Points on a hilly landscape, in no order, each with its height.
From any point a ball rolls to the lowest of the 2 points nearest to it. It stops when none of these is lower. Distance is the straight distance between rows; heights are no part of it.
z_669:  24  20  23  12 -18   7   1   2  19   3  -1 -15   4  -8  -2   6 -12  -7 -10 -13 -11   9   2 -29 -18  12 -17 -20  11  14   0  -4  height 2.44
z_307:  16  16   3   0 -19  19   5  -9  12  -4  11   2   7  -3  13   2  10   2 -23  -8  16  15 -11   6  29  -1   0 -14 -17 -10  10 -18  height 4.36
z_346:  14  24   8   5  -5   2  -5  -7   4  18   4  -5  12  -4  -5   4  -8  -7 -33 -22  10  -4   6  -8   8   0 -11 -27  11  17  -1   5  height 1.81
z_364:  -3  14  11  21  -4  -5 -19 -14   5   4  12 -25  -5   8  -1  13  -8  29 -23 -12  10  17 -12  -6   9  -9  -8 -13   1  21 -21   0  height 5.68
z_512:   4   3   5 -24  -2  -1  -8  -2  18   7   7  14  -8 -16  12  10  -1  -3  10  10   0  -2  -5  -8  -3   9   8   0   5  11 -46   5  height 2.97
z_86: -13   2   2  31  18 -25 -10  -2 -14  -5   0 -33 -13   3 -19   6  -8  19 -10 -21   7  -9   7  10   0 -15  -4 -14  11  20   1  11  height 5.28
z_188:   3   6  13  35  -7   0 -12 -14   0  -4  -2 -27 -11  13 -13   2  -6  39 -14   1   7  21  -4 -17   3  -3 -12  -6   1  11   7  -7  height 5.52
z_572:   4  -6   8  11 -10   7  14  -7  15 -31  -3  -4  -8 -13  17   3  -8   3  16   9  -5   6   2   5  11   0  29   2 -25 -32  17  -5  height 2.93
z_125: -17   6 -13  14  12  -9  -1  -1  -1   3   8 -18   0  10 -11   4   1  16  -8  -2  14  20 -10  19  19 -28   2  10  -8   0  -4 -16  height 1.55
z_191:   6  -4  18  21 -20   7 -11 -23  -5   3  -2 -12  -3  11   7 -14  -3  36 -13   3   2  11 -13 -27   8  11 -19  -6  -6  -9  21   8  height 4.03
z_134:   9  -3  11   1 -12   8   2   5   4   0  -9  -3   6   4 -10  -4  -1 -10   9   2 -10  10   4 -26 -28  12 -22   0   4   3  11  -4  height 4.46
z_320:  10   5   1 -10  -5  10  13  11   8   3   2   3   8   1  -4  -1   6 -21   2  -5  -4   2   7   0  -9   1  -4   1   3   2   3  -7  height 4.72
z_316:  -9   0 -19 -17  17  -3  -6   7 -19  21   3  18   5   1  -2  -4   9 -19  -2  -1   5 -18   3  24  10 -10  -2  -4  16   6 -13   6  height 6.57
z_372: -21 -20  -7  -6  19 -13 -13   0 -21  -7  -2  16  -3  -1  11  -8  -1  12   3   9  -3 -14  -2  21  22 -11  18  15  -6 -10 -12  13  height 5.69
z_430: -19  -2 -11   8  22 -19  -7   3 -20   2  -8 -12  -2   9 -17   2  -1   9  -5  -4   2  -5   2  18   7 -23  -1   1   7   2  -3   1  height 6.83
z_690:   3  12   9  14   2  -4   2   4   6  -2   3 -19  -2   2 -13   8  -6   1  -3 -17   2   5   3  -8 -11 -14  -6 -10  15  12   0  -4  height 1.26
z_97:  -1 -16  14  11  -9   3  -9  -8  -6  -7  -4   2  -5   2  11 -19  -5  14  -5   2 -13  -9  -5 -14  -7  17  -2  -2  -1  -9  25  19  height 3.62
z_59:   7  -2   3   2  -9  26   6   2 -10  10  -1  14  12  14   7 -22  13  -2 -10   1  -2  -5  -8  -7  -5  19 -16  -2 -11 -14  39   5  height 5.02
z_469:   8   6  22  14 -11  -1  -8  -8  13  -6  -5 -17  -5  -7  -5   5 -12   7  -1  -7 -10   8   1 -25 -13  10 -10 -10   7  15 -10   3  height 2.62
z_611:  14  10   6  -6 -18  14   6  -3  18  -2   4  -6   0   7   8  -1   1   7  -1   8  -1  21  -9 -14  -5   6   2   5  -9  -8   8 -17  height 4.53
z_776:   1  20  11  17  -5   2 -13  -9  -2  17  12 -21   4   4  -8   7  -9   9 -28 -14  15  13 -10  -9  12 -11 -16 -25   8  24  -9  -5  height 5.78
z_108:  18   1   7   2 -12  22  18  -8  10 -18   2   7   9 -14  14  -5  -2  -4  -1  -1   3   5  -2   2  16  14  19 -14 -33 -29  41 -15  height 1.65
z_311:   9   6  -6   8  -3  -3  23  17  16 -10  -4 -15   3   1 -13  16  -1 -19   6 -15  -8  23  11   3  -4 -21  12   3  -7  -3  21 -19  height 3.34
z_478:  -8   3   6  31   0  -4   0  -3  -7   0  -1 -34  -8  20 -18   0  -5  23 -13  -7   6  12   2 -13  -6  -4 -15  -1   0  13  16  -4  height 5.45
z_556:  16   3  -3  -7  -8  24  10   4   8 -10   6   9  13 -11  15  -3   2 -10  -7   0  10  -1   0   9  21   9  17 -12 -26 -20  14 -15  height 1.87
z_631:   2  -9   6  -5  -5  13  -6  -9   2 -21   2  17  -5 -15  30 -12  -2   5   4  15  -1 -13 -11   5  20  12  22  -7 -21 -26   5   3  height 2.92
z_172: -14 -15   3  14   8  -8   1  -2 -18  -2  -7  -9  -5  12 -11 -14   0  25 -12   0   2  -9  -1   6   4  -4  -6   8  -4 -12  33  11  height 3.45
z_376:   2  -9  -1 -16 -11  10 -12  -8  -9   9   9  23   3   3  18 -14  10   3  -7   9   7 -11  -6   3  14  20  -2  -4 -15 -10  -5   7  height 3.12
z_739:  -3   2 -10  -1  -1   0  21   1  10  -6   6 -10   0  15   4   9   4  -4   9   7   9  24  -5  17  11 -17  23  19 -19 -13   6 -20  height 2.48
z_87:   5  -7   0  -9 -13  15  -6 -14   2  -5  14  24   4  -5  24  -7   0  12  -3  11   8  -5 -15   4  26  13  14  -4 -25 -19   1   0  height 3.00
z_249:  -4  -5 -11 -16  -7  -2  -4   8  -4  26  -5   1  -1  26 -10  -7  11  -2  18  18  -4   6   5 -23 -28  14 -34  23  17  18 -16  -2  height 3.85
z_903:  16  13  -5 -19  -1  15  12   9  27  -5   7  17   1 -19   2  11  11 -24   5   4   7  10   1   5  -7   4   8  -4  -7   4 -12 -20  height 2.57
z_618: -14  12  -9  13  22 -23 -16  -7 -11   4  -7 -22  -9   1 -19   6  -2   9  -7 -24   4  -5   6   9   2 -18 -11 -16  26  23 -13   4  height 5.12
z_481: -18 -10   3   2   4 -18  -7   0  12 -17   1  -7 -20  -3   7  12 -10  23  18  16  -2  13 -13  -1  -1   0  17  18  -4   0 -27   1  height 2.75
z_461:  14   2  21   2 -13   2 -25 -25   7   4   6  12  -1 -11  14   1  -9  14 -10  -3  -2  -8 -15 -17   7  17   3 -12   3   4 -16  14  height 4.16
z_640:   1   1  16   3 -11   1 -15 -18  15 -19   6  -2  -9 -14  10  13 -18  14  -1   4  -5   7 -16  -7   6   5  14  -4  -5   1 -23   1  height 5.93
z_357:   6   5 -22 -21  13   3  15  14  -5  22  -4   9   6   3 -17   7  13 -35  11  -6   2  -5  14   6 -20  -7 -16   3  25   9  -1  -7  height 6.31
z_164: -16  -2  -7  14   8  -9 -17  -4  -8  17   3 -15 -13  18 -20  -1   4  20  -5  -3  13   9  -4  -5   0  -6 -20  -2  10  21 -18   0  height 4.63
z_480:   4  19  15  14   8 -11  -7  -7   8  -2   2 -18   1 -11 -10  15 -11   4 -10 -13   4   4  -2  -7  -6  -4  -5 -21  19  22 -22   0  height 0.68
z_214:   0   4  -2  16   5  -9  19  18   4 -16 -12 -19   1 -12 -16  16 -14 -13   3 -17 -10   2  11  17   1 -26  19  -2   1  -7  17   0  height 3.26
z_804:  -5  -2  -6   7  10 -15  13  14   9 -20 -11 -13  -5 -21  -7  14 -11 -18  14  -5 -13  -2  13  12  -6 -19  22  -2  -1  -9  -5   1  height 3.02
z_98:   0   4  -9  -5   7   1  -8  -1 -10  25   8   5  10  15 -11  -6   9 -11 -13  -6   5  -3   1  -1  -3   2 -24  -3  17  18  -1   2  height 3.09
z_449:  22   9  14  10 -18  16  13   0   2   3  -3  -5  16  12   4  -7   2  -7 -23 -14  -1   4  -2 -13  -2   8 -18 -16  -3 -12  41  -5  height 4.79
z_148:   0 -12   5   1   6  -2   5  11 -10 -18  -7   9   9 -16   7  -8  -8 -14   2  -9  -9 -22   8  15   9   0  27  -7  -2 -15  18  16  height 2.79
z_805:  15   8   4   0 -19  21  11  -9  17 -12  10  -4   1   0  13   2   4   7   1   5  10  19 -13  -4  20   8   8  -1 -22 -15  13 -26  height 4.45
z_399:   3   3   4  25  -5  -8  18  12   5 -16  -8 -32   6   2 -17  14  -9  -7  -1 -16  -8  12  12   3  -7 -18  10   4  -4  -4  27 -10  height 3.49
z_634:  24  20  -6 -28  -5  18   8   6  21  15  15  17   3 -10  10   8  18 -24   0   8  11  11  -2  -3  -7  15  -7  -7  -2   9 -20 -24  height 2.80
z_428:  10  -9  16  12  -8   9  20  11   4 -32 -13  -1   6 -16   5   3 -12 -10  11  -7 -19 -11  15  -1  -7   1  20  -6 -10 -24  44   8  height 1.02
z_390: -13   3   8  36  12 -21   0   2 -14   0  -1 -31  -4  13 -27   2  -6  26 -13 -20   0   3  10   3   3 -13  -8  -5   8   8  20   5  height 5.37
z_68:  21   4   6 -15 -17  10   9   9  17  -7  -5  10   1 -13   4  10   2 -23  16  10 -11  -6   8 -21 -28  19   3  -3   2   1  -9  -4  height 4.75
z_844: -11  -1 -14 -17  25 -10   4   7 -12   7  -5  17   2 -18   3   7   1 -23   0  -4  -5 -22   5  25   5 -10  15  -4  17   7 -19  11  height 6.64
z_350:  12   4  -4 -11  -7  15  -4  -2  -3  25   9  10   9  13   3  -9  14 -12  -9   0  10   5  -1  -6  -4  12 -28   0   3   5   1  -3  height 3.44
z_423: -15 -13 -19 -19   3 -10  12  18   3   5  -3  -1  -9  21  -1   2   9  -8  32  21  -4  12   1  -9 -27  -2  -8  30   7   9 -16  -9  height 3.91
z_918:  -1   8 -12  -7   7  -2  12  16  -6  15   4   9  14   4  -5   3   9 -21  -6 -10   7  -5   9  18   7 -11  -3  -6   7  -2   7  -3  height 2.52
z_140: -13  -5  -6  -4  11 -13  -4  10  -9  -1  -7   0  -3  -1 -17  -2   0 -17  16  -1 -14 -11  14   2 -21  -4  -1   0  17   9  -7  11  height 2.39
z_103:  -8   6 -12  -4   5   0  -9  -5 -10  17   7   4   3  17  -5  -3  11  -1 -11  -5  17   5  -8  -2  14 -10 -19   0   5  11  -8  -4  height 2.63
z_926:  -9  -8   1  -7  -2  -8   4   1   9 -19  -5  -9 -13   1   9  10  -5   6  20  16  -4  17  -7   3   1  -9  17  22 -14  -8 -12 -15  height 2.54
z_419: -22 -19 -16 -22   5  -9  -9   6  -8  13  -3  23  -8  15   7 -12   7   8  25  25  -1  -8  -3   5   0   2  -4  21  -2  -9 -20   8  height 5.62
z_933:  -9   4 -11  -2  10  -2   5   3 -16   3  -1   4   9  -7  -1  -6   0  -4 -19 -14   5 -18   2  32  23 -14  10  -8  -5  -8  13   1  height 5.46
z_736:   7  12  -5 -21   9   1  -4   3  -3  21   3  18   6  -2  -8  -9   9 -29   7  -2   0 -12   7   0 -16  14 -13  -6  17  18 -22   5  height 4.57
z_780:   3  -6   3   1  -3   9   2   2  -9 -12  -1   9   5  -9   8  -9   2  -9  -8   0  -1 -13  -1   6  10   8  13  -8  -9  -9  10   7  height 2.67
z_737:   2  12  -5  -8  18  -8   7   7   1  11 -14   7   2 -14 -13  14   3 -35  16  -8 -15 -16  18   5 -26  -8   0  -8  31  12 -15   6  height 6.11
z_323: -29  -9 -19   1  27 -24 -11   3 -13  -3  -6  -4  -2  -6  -7   2  -1   4   4   1  -2 -16   1  27   8 -20   9   9   3   2 -20   8  height 6.75
z_761: -18  -4 -19  -2  16  -3   2  10 -15  14   0  -8   3  21 -22  -1  13  -7   5   3   6  14   2   0  -2 -15 -15  12  10   5   5 -11  height 2.65
z_284:  13  12  -8 -27  -3  21   1   4   7  23  12  24  11   1   2  -2  16 -20  -7  -2  17   1   2  -1   1   9 -14  -4  -3   9  -5 -17  height 3.11
z_437:  -3  -2   2   0  -4   0   3  -1  17 -23   3   2  -8 -11  12   7  -7   4   6   7   0   6  -5   6   3   0  21   1 -17  -7  -9  -7  height 2.76
z_330: -15 -16 -27 -32   1  -5   4  15  -8  22   7  21  -4  21   1 -10  13 -10  22  20   1  -6   3   7  -5   6 -12  21   4  -1 -18  -2  height 5.39
z_865:  3 -4  5 -3 -5  7 -4 -2 -1 -5  3  6 -4  3  3 -9 -5  6  2 10 -2  1 -5 -6  6 11  1  2 -5  0  1  5  height 2.51
z_578: -25 -24 -10  12   8 -16 -18  -2 -17   5  -6 -10 -12  25  -9 -18   5  28  12  16  -1  -4  -1  -8  -7   2 -11  23   4  -2   3  12  height 3.88
z_33:  -3 -18   8  -9  12  -3   9  13  -5 -21  -8  20  -4 -22  13  -2  -4 -23  21   6 -18 -22  14  12 -11  13  25   1   5 -10  -3  21  height 5.84
z_551:   4  13   7  -3   6 -10 -18 -13   1  10   5   5   4 -23   4  10  -8  -5 -16  -9   5 -11  -8   2  13  -3   8 -20  13  18 -40  12  height 5.86
z_890:  -7 -17   9   7   8  -7  -2  -6 -21 -22 -10   2  -1 -13   7 -14 -13  15  -7  -9 -13 -26   0  18   8  -4  23   1  -3 -10  27  29  height 3.03
z_272:  -6  -6  -5  -9   7  -4 -11   2  -3  -7   5  17  -4 -16  15   4  -1  -3   4  11   1 -14  -8  15  11   3  16   5  -5  -2 -31   8  height 5.77
z_141:  10  15  17  19 -13  -2  11   4  13  -3  -3 -30  -1   1 -14  12  -6   6  -3 -13  -2  24   7 -11 -15  -7 -10  -3   1   8  13 -15  height 1.78
z_984:  -6  -1  16   8  -2  -7 -14  -7  10  -8  -5  -9 -13 -10  -4  13 -12   8   9   3 -15   2   0 -16 -19   8   4   0  13  14 -26  11  height 2.77
z_730:   3  -8  -2  -3 -10   5   1   6  -3  13  -4  -4  -3  20 -12  -9   5   4  15   9 -10   9   3 -25 -29  20 -28  13  18  10   7  -5  height 4.27
z_321:  10  20  -2 -16  12  -9   5   1   9  13  -4  11   2 -25  -6  22   2 -36   8  -6  -3 -16  12  10 -22   2  -1  -7  27  21 -35   6  height 6.02
z_56: -17 -13  -4   6   7 -12 -28 -10 -16  16   3  -4  -8  24 -10 -12   4  21  -1  10  12   0 -14 -15   3   2 -15   5  10  11 -14   6  height 4.35
z_22:   1  -2   7  17  -5  -5  17  -7  11 -27  -2 -12  -6   0   8   5 -14   1  17  12 -12  19   1   0   2  -7  23  18 -22 -26  24  -7  height 3.07
z_829: -12 -14  10  31  12 -11  12  -2  -9 -20 -14 -24  -9  10  -8  -7 -11  29   7   0 -13  -8   8   0  -5  -4  -4  12  -5 -14  39  11  height 3.76
z_523:  23  14  13   0 -20  28   3  -3   1  -2   6   5  15  -4   9 -12   4  -6 -20 -11  -1  -3  -4 -10   8  14  -8 -26 -10  -5  30   1  height 4.87
z_766:  -8  -8 -16 -26  -1 -10   6  17   6  -1  -1  14  -8   7   2   3   7 -13  28  16  -5   2   6   2 -18   6  -2  20  -1   7 -18  -9  height 4.31
z_305:  22   8   6  -5  -9  14  17  13  14  -4  -4   3   6  -3   0   1   4 -30   9  -7  -9   6  16 -16 -26  16  -7  -1   5  -1   9 -11  height 4.64
z_185: -23 -15 -12  -8   6 -15  -1   7   6   1  -2  -7 -19  19  -6   4   3  13  30  23  -4  14  -1  -6 -17  -3 -10  23   6  15 -27  -7  height 3.36
z_378:  14   5   1 -12 -12  16   9   3  15   2   5   7   4   6   6  -6   9 -10   2   6   1  13  -1  -7  -1  11  -6   4  -7   1  -7 -15  height 4.65
z_242:  10   7  -8   6  -7   0  20  12  17  -7   1 -15  -3  12  -8  13   8  -7  10  -1   0  31   2   2   0 -19  12  21 -18  -4  10 -29  height 2.94
z_510:   5   4  -6 -20  -2  15  -8  -4  -4   8  10  20  10   1  13  -2   6  -9 -10   4  17  -5  -4   8  17   8   5 -12  -6   2 -13  -2  height 3.14
z_453:  14   3   5   1 -18  20   1  -6  -2  -6  -1  15  10   0  14 -14   2  -6  -8   0  -5  -6  -2 -14  -4  25 -10 -10  -5 -12  24   5  height 4.93
z_241:   5  14   1  11  -2   4   1   2   1  14   0 -17   7   9 -17   1   0   0 -12 -18   7  13   4 -16  -9  -7 -23  -8  10  14  13  -9  height 1.82
z_397:  -5   1  -8  -2   7 -12   8   4  12  -6  -1 -10  -6   5  -5  13   5   4  15  10  -3  16  -3   5  -6 -17  10  16   0   0 -15 -11  height 2.22
z_956:  10  16   7  -9  -3  -2 -17 -13   0  17   3  16   9  -8  -1   2   3 -14 -13  -6  -1 -11  -2  -4  -1  14 -10 -10  14  17 -25  11  height 4.29
z_65:  -6   9 -17 -23   4  -5  -2   3  -3  33   2   9  -2  16  -5   4  14 -12   7   8  14   5   0  -3 -13   2 -26   8  16  21 -30 -13  height 4.76
z_285:  13  17   8 -13 -14   4   1  -3  27  -8  10   0  -3 -14  16  15  -3  -1   6   5   0  17  -6 -15  -4   7   4   5  -8   7 -20 -20  height 4.99
z_501: -13 -21   2   2  15 -14  -6   8 -12 -26 -14  12  -9 -15   9  -8 -11  -5  16  12 -21 -20   8  12  -8   7  23   9   4 -15   0  21  height 5.80
z_833:  -9  -6  -8   6   5  -7   4  -7   1  -8   3 -10  -2  12   1   7  -2  15  -1  14   8  23 -12  12  18 -19  10  20 -17  -9  -6 -12  height 2.05
z_10:   4  -4  18   9 -16  11 -21 -24  -1   1   0   4   2  -5  17 -10  -6  22 -12   3  -1  -4 -14 -18  13  20  -2 -13  -5 -15   4  14  height 4.13
z_91:   5   1   1   0 -19  16 -15 -16  -4  18  10   8   3  11  17 -11   3  26 -25   6  21   7 -18  -6  27   0  -6  -5 -13 -14  -2  -1  height 4.15
z_525:   0  -9  10  11   8  -1   1  -3 -21  -6  -1   4   6  -9   6 -13  -9  23 -21 -12  -5 -31   1  20  23  -6  10  -5  -6  -6  35  21  height 3.13
z_828:   3   7 -11 -14  -1  10  -1   1 -21  10  11  13  14  -1   2 -10   7 -13 -21 -11  16 -16  -1  19  25  -7  -1 -12   0  -5   9   0  height 5.36
z_668:  14   8  15  -3 -11   1   5  -4  31 -20   1  -6  -9 -27   9  18 -11  -2  12   9 -11   7  -1 -15 -15   3  14  -3  -2   6 -25 -10  height 4.92
z_218: -13 -20  -4   5  14  -8   6   1 -15 -21  -7   1   3 -14   2  -8  -4  11  -7   4   3 -22   2  34  23 -16  24   3 -14 -21  27  13  height 5.60
z_70:  11  11  -5 -13   1   6  20  15  13 -10  -1   5   6 -23  -2  10   4 -32  10  -3   1   0   3   9  -2  -5  19 -10  -4  -3  -2 -12  height 2.31
z_162:   7   2 -13 -22  18  -3  14  17  -4  14  -8  14   7 -13  -9   1   5 -34  16  -9  -8 -20  16  12 -15   0  -2  -2  22   0  -3   5  height 6.18
z_54: -16  -9 -10  -1  20 -11   6   9 -13 -13  -8   1   0  -8  -3  -4  -3  -9  -4  -9  -2 -17   3  40  24 -24  22   2  -1 -12  11   9  height 5.53
z_672:   9   6  -9 -11   2  17  13   9   5  -9  -1   9  15 -22   7   6   5 -21  -1  -5   1  -7   6  12  10   0  28  -8 -15  -9   7  -9  height 2.08
z_83:  -1  23   7  11   8 -10  -6  -2  -2  16   2 -11   6  -2 -16   8  -5  -6 -20 -23   7  -8   1  -3  -1  -6 -13 -22  16  23 -16   6  height 1.30
z_153:   7 -13  17  12 -15  11   2  -7  -2 -17 -11   2  -3  -3  11 -14  -5  10   9   9 -20  -7  -4 -20 -18  19   7  -3  -6 -23  29  11  height 3.53
z_446:  10  24   4   6   2   6   9   3   4  17   6 -12  16   1  -8  10  -3  -8 -26 -27   9   3   3  -4   2 -13 -15 -17  11  13  13  -8  height 2.24
z_545:   6   2  -6  -6  -1  11  -9  -5 -19  19   8  20  15  12   8 -18   8  -2 -24  -6  18  -6  -8   1  25   5 -14 -12 -10  -3  16   4  height 5.25
z_160:   5  -4  -1 -14   5  -4  10  16   5 -10  -7  15   3 -21  10   8  -4 -30  10   6 -16 -17  11  16  -9   5  22  -7   3  -2 -17   7  height 5.88
z_438:  11   7  -8   1  -1  13  21  11   5   2   3  -6  18   1  -6   6   8 -15 -16 -18   8   5   8  16  11 -15  12  -5 -11 -14  27 -12  height 1.67
z_694:  21   9  15   5 -24  19  13 -11  17 -16  -4   2   4  -9  19  -7  -5  -2   1  -2  -7   8  -5 -12   3  13  16 -11 -22 -24  30  -8  height 1.47
z_142:   1  10  -9  -8  -2   1   4   5  12  15  10  -6  -1  13  -8  14  13   0   0  -3  13  24  -5  -6  -5 -10 -12   6   5  26 -22 -23  height 3.95
z_996:  -2 -22  12   6  -1  -1 -18 -11 -13   3  -9   6  -8  11   4 -20  -3  19   6  11 -11 -16   4 -18  -4  21 -14   7   8  -6  14  25  height 3.70
z_722:   4  -5  -2 -14   2   0  13  19   3   1  -3   6   2   3  -5  -1  10 -21  19   5  -9   2  14   0 -27   5  -3   9   9   3 -10  -3  height 4.54
z_909: -18 -18  -5   0  10  -6  -1  -2 -18 -10   1   7   2  -8   8  -8  -6  18  -7   7   7 -11 -10  28  24 -10  15  10 -17 -16   3  12  height 5.65
z_209: -22 -26  -2  -8  16 -11 -12   0 -16 -12  -4  12  -7  -9   4  -5  -5   1  13  13 -10 -25   6  15   4   1  12  12  -2  -2 -15  22  height 5.75
z_195: -22 -10 -21  -9  23 -17  -3   9 -17  -2  -4  13   0 -14   3  -5   3  -9   7  -2   0 -22  -4  38  12 -13  23   2   5   0 -18  12  height 6.69
z_698:  13  -1   7  21  -9   1  25  11   8 -20  -7 -14   7  -9  -2  10 -12 -10   0 -18 -13   0  16  10   1 -10  18  -6 -12 -22  42  -1  height 0.63
z_658:   4  -5   6  12  -2  -5  10   0  -7 -24 -11  -7   5 -18   8  -3 -12   4  -7  -8 -14 -24   5  21  12  -9  24  -7  -7 -12  28  12  height 2.91
z_724:   8  -2   3   2  -4  13   3   1   8 -22  -3   8  -3 -20  18   0  -4   5   5  10  -1  -5  -2   9  12   2  29  -5 -23 -21   4  -5  height 2.84
z_590: -18 -34   1   3  10  -6 -22 -12 -24   0  -8   6  -8  13   0 -25   4  26  12  21  -5 -23  -5  -6  -4  17 -11  17   3  -3   7  29  height 3.86
z_781: -11  -3 -20 -32  10 -12   0   8  -2  27   5  17   1  14   0   2  15  -8  21  16   4  -3   2   3 -13   0 -18  19   8  16 -30  -1  height 5.09
z_763: -11   1  -6   5   7  -3 -11  -7 -12  11  10 -10   3   9  -5   0  -2  18 -16  -3  22  10 -10   7  24 -14  -7   0  -8   3  -2  -2  height 2.10
z_598:   9   4  10   9 -19  12 -11 -22   0   5   8  -2   1   6  13  -8  -5  28 -20   0   6  10 -15 -17  17   7  -4 -13  -9  -6   3  -1  height 4.08
z_77:  15   3  12  -9 -10   0   4   4  17 -19  -1  10  -3 -21  11   8 -11  -8  16  11 -20   2   1 -16 -25  19  11   8  -1  -1 -13  -1  height 4.83
z_550:  -8 -18  14  16 -11  -4   1 -10   3 -19 -10   1 -15   8  12 -15  -6  23  20  21 -18   2  -1 -17 -12  11   0   9  -5 -28  31  15  height 3.42
z_182: -19  -7 -11  -5  14 -13   0   4  -1  -8 -10 -11 -12  12 -14   6   4   4  10   7  -5   0  -2   6 -12  -8   0  11   8   6 -10  -3  height 1.73
z_561: -10 -13 -11 -10   2  -5  -3   2  -7  -3  -1   6  -3   7  -3  -8   3  -2  10   7  -4  -4  -1   4  -2   0   1  14  -2  -5  -6   4  height 2.25
z_802:   2  20 -12 -17   8   6  -1  -4   7  37  11  11   3   8  -8  11  15  -9  -3  -3  22  20  -4  -4  -1  -9 -18   4  18  24 -25 -20  height 4.34
z_74: -12   8  -5  15  16 -12 -18  -9 -13  14   6 -13  -6   9 -17   5  -5  15 -16 -15  12   0   1   3  11 -14 -14 -17  15  17  -7  -2  height 4.91
z_707:  -8   6   4  18  -6   4 -16 -16  -2   9  11 -20  -8  20  -7   3  -3  33 -17   0  15  23 -11 -15  12  -1 -12   1  -6  15  -8  -9  height 5.59
z_367:  -3   3   7  -1   3 -13 -20  -6  11   3   0   4 -10 -10   8  13  -1   2   3  10  -6  -4  -3  -9 -11   9   1  -5   9  19 -37  14  height 2.85
z_488: -20 -21  -7   8   5 -15 -30 -10 -19  15  -3  -6 -13  24 -11 -16   5  27  14  13   7  -5   1 -16  -9  12 -23  20  11  12 -17  13  height 4.14
z_504:  -9 -12   4  16   8 -13   8   5 -11 -14 -11 -11  -3   4  -6  -6  -8  13  -5   3 -12  -8  13  12  -1 -10   7  10  -3 -17  31  10  height 3.60
z_735:   3   5   1 -12   8 -11   3   9   1  -1  -4  16  -4 -27   0  10  -5 -29  13   2  -7 -16  11   7 -17   5  15  -7  13  10 -36  12  height 5.94
z_779:  16  19   3 -11 -14  17   7  -3  27   5  13   6  -1  -1  11  12   9   1  -4   1  17  24 -10  -6   5  -3  -1   0  -9  16 -20 -27  height 5.08
z_719: -22 -33  -4   3   9 -13 -14  -3 -16  -6  -5   2 -15  12   6 -11  -1  32  16  19  -5 -15  -5  -1  -1   1  -1  19  -5 -13  -1  20  height 4.05
z_750: -25 -13  -6   7  10 -17  -5  -1   4 -12  -1 -14 -19  11  -5  13  -4  22  21  18  -1  14   2  -2  -6  -7   4  20   0  13 -30  -2  height 2.96
z_559:   2  -5  -9   0  -8  18  -2  -4 -18  14   5  16  15  13   6 -22  13   6 -20  -6   7  -6 -10   1  17   6 -16  -2 -14 -17  35   4  height 5.15
z_445:  -5   5 -24 -20  18  -1   2   9 -17  30   5  19  11   5  -9  -7  14 -23   2  -6   3 -12   7  13  -7  -1 -16   6  24  11  -5   4  height 6.46
z_621:   3   8  -3 -12  12 -10  -9  -8   1   3   2  12  -1 -19   6   9  -1 -11  -4  -3   2  -9 -10  12   7   1  13  -8   9   6 -37   8  height 5.81
z_839:  15  19  19  20 -22   7  11  -1  17 -10   4 -20   3   1  -5   9 -16   4 -14 -18  -6  13   6 -21  -8   0 -10 -16   1   3  12  -9  height 2.15
z_823: -12  -1 -16  -2  16 -10   0   8 -12  12 -11  -3   0  14 -16  -5  10 -10  10  -5  -2  -3  10   4  -8 -10 -11   1  18   6   7   2  height 1.84
z_322:  -1  -8  -7 -18  -5  -2  -7   4   6  17   7   8 -11  12   2   2   9   0  17  20   0   9  -1 -20 -18  13 -23  18  10  16 -28  -1  height 3.35
z_981:  -5 -10  20  36   1  -7  -3 -11 -11 -13 -10 -21 -14   6  -2 -10 -17  40   0   3 -13  -5   3 -17  -5   8  -6   6  -4 -11  34  24  height 3.90
z_936:  -7 -18   1   8   7  -3  -2  -3 -21   0  -3   7   9   2   7 -16  -4  19 -14  -4   0 -14   1  12  21  -3   3   9  -9 -19  31  21  height 3.25
z_988:   9   3  11   8 -19   8  13   6  12 -14  -8  -4  -2   6  -1  -4  -1  -6   8  -1 -16  15   5 -25 -27  14  -5   6   1 -13  26  -3  height 4.58
z_604:   4   9 -12 -17  12   7  -2   3  -2  11   7   8  10  -7   0   7  10 -18 -13  -2  14  -3   2  18   8 -10   2  -3  -5   4 -13  -7  height 2.88
z_762:  -4   0   5 -20 -10   2  -7  -6  15  11   7  15 -11  -2  10  11   2   4  13  14   1  10 -10 -16  -8  14  -7  14   2  18 -34  -5  height 3.10
z_742:   0 -11  21  27 -11   0 -16 -18  -7   0  -4 -17 -10  11  -2 -13  -6  36  -2   2  -9  -4  -7 -30  -3  14 -16  -2   4  -3  24  19  height 3.97
z_952:  16  25   0  -9 -14  16   1  -4  13  11  21   5  10  -3   4   3   7  -3 -22 -12  21  16  -3  -7  14   0  -7 -11  -8  16 -12 -19  height 5.19
z_622: -18 -21  -4  20  16  -9 -10   0 -22   1 -11 -19  -9  16 -18 -12   8  25   2   6   0  -1   4  -2  -5  -3 -15  14   0  -2  17  12  height 3.65
z_793:  -9   3  -6   5  17 -20   6  11   3 -11 -10  -9  -4 -13 -12  12  -7 -16  11  -7 -12 -10  14  10 -18 -13  10  -6  18  10 -14   5  height 2.74
z_583: -19 -17 -14 -21   9  -7 -10   6  -6   4   4  24  -7   1  10   1   7   2  12  20   7 -11  -9  15  10   1   7  12  -5   4 -32   4  height 5.72
z_732:  18  14  14 -11 -15  13 -14 -16   8  12   6  10   3 -15  13   2  -4  -5 -12   1   4  -5  -6 -18   1  18  -5 -12   2  11 -21   5  height 4.21
z_168:  13  -1  -5  13  -8   6  22   9   3  -7  -5 -17   8   1  -7   6  -5  -7  -6 -13   4  15   9  15  12 -19  16   1 -18 -18  37 -11  height 1.18
z_954:   1   6   8   2   0  -2 -20 -15  10  -4   8   0  -2 -21   8  15 -11  12 -11  -2   4  -1 -14   3  17  -3  15 -11   1  10 -29   9  height 5.90
z_905:   8   5 -18 -12   8  12  12  12  -4  14   3   8  18   4  -6  -5  16 -29 -10 -19  17  -6   7  20  15 -11   0  -5  -8  -6  22 -14  height 2.14
z_852:  -1 -10  12  17  -9  -1  14 -10   4 -22 -11  -8  -3   8   5  -3  -9  15  12  13 -13  11  -1 -10  -8   1   6  13 -17 -32  35  -1  height 3.27
z_764:  -9   7 -11  -1   5  -7   8  12   8  13   1 -12  -2  20 -19   2   9  -8   3  -4   2  21   4  -4  -7 -18 -15  13   9  12  -6 -23  height 3.43
z_50:  19  -1  18   9 -19  12  11  -1  15 -28  -9  -2   1 -20  13  -3 -12 -11  10  -4 -16   0   2 -10 -11  12  14 -13 -12 -29  29   0  height 1.29
z_783:  18   6  13  10 -19   7  15   1   4  -2  -4 -10   5  10  -8   0  -4  -3   0  -9  -4  14   2 -15 -10   3 -16  -5   0  -4  34  -6  height 4.68
z_365:  11  12   2 -15   3   2  -3   3   0  17   4   8  14  -8  -8   3   5 -23  -6 -18   0  -7   5  -6 -13   6 -16 -13  24  14 -14  -1  height 4.42
z_595:   9  11  -6  -4 -17  25  -2 -11   2  11  14   9   5  10  12  -2  10  10 -24  -1  19  14 -13  -4  20   6 -11  -2 -14  -8   0 -15  height 4.26

For each start below, name the point where the ball stops.
z_478 => z_172
z_954 => z_823
z_936 => z_182
z_722 => z_182
z_284 => z_698
z_321 => z_480
z_512 => z_480
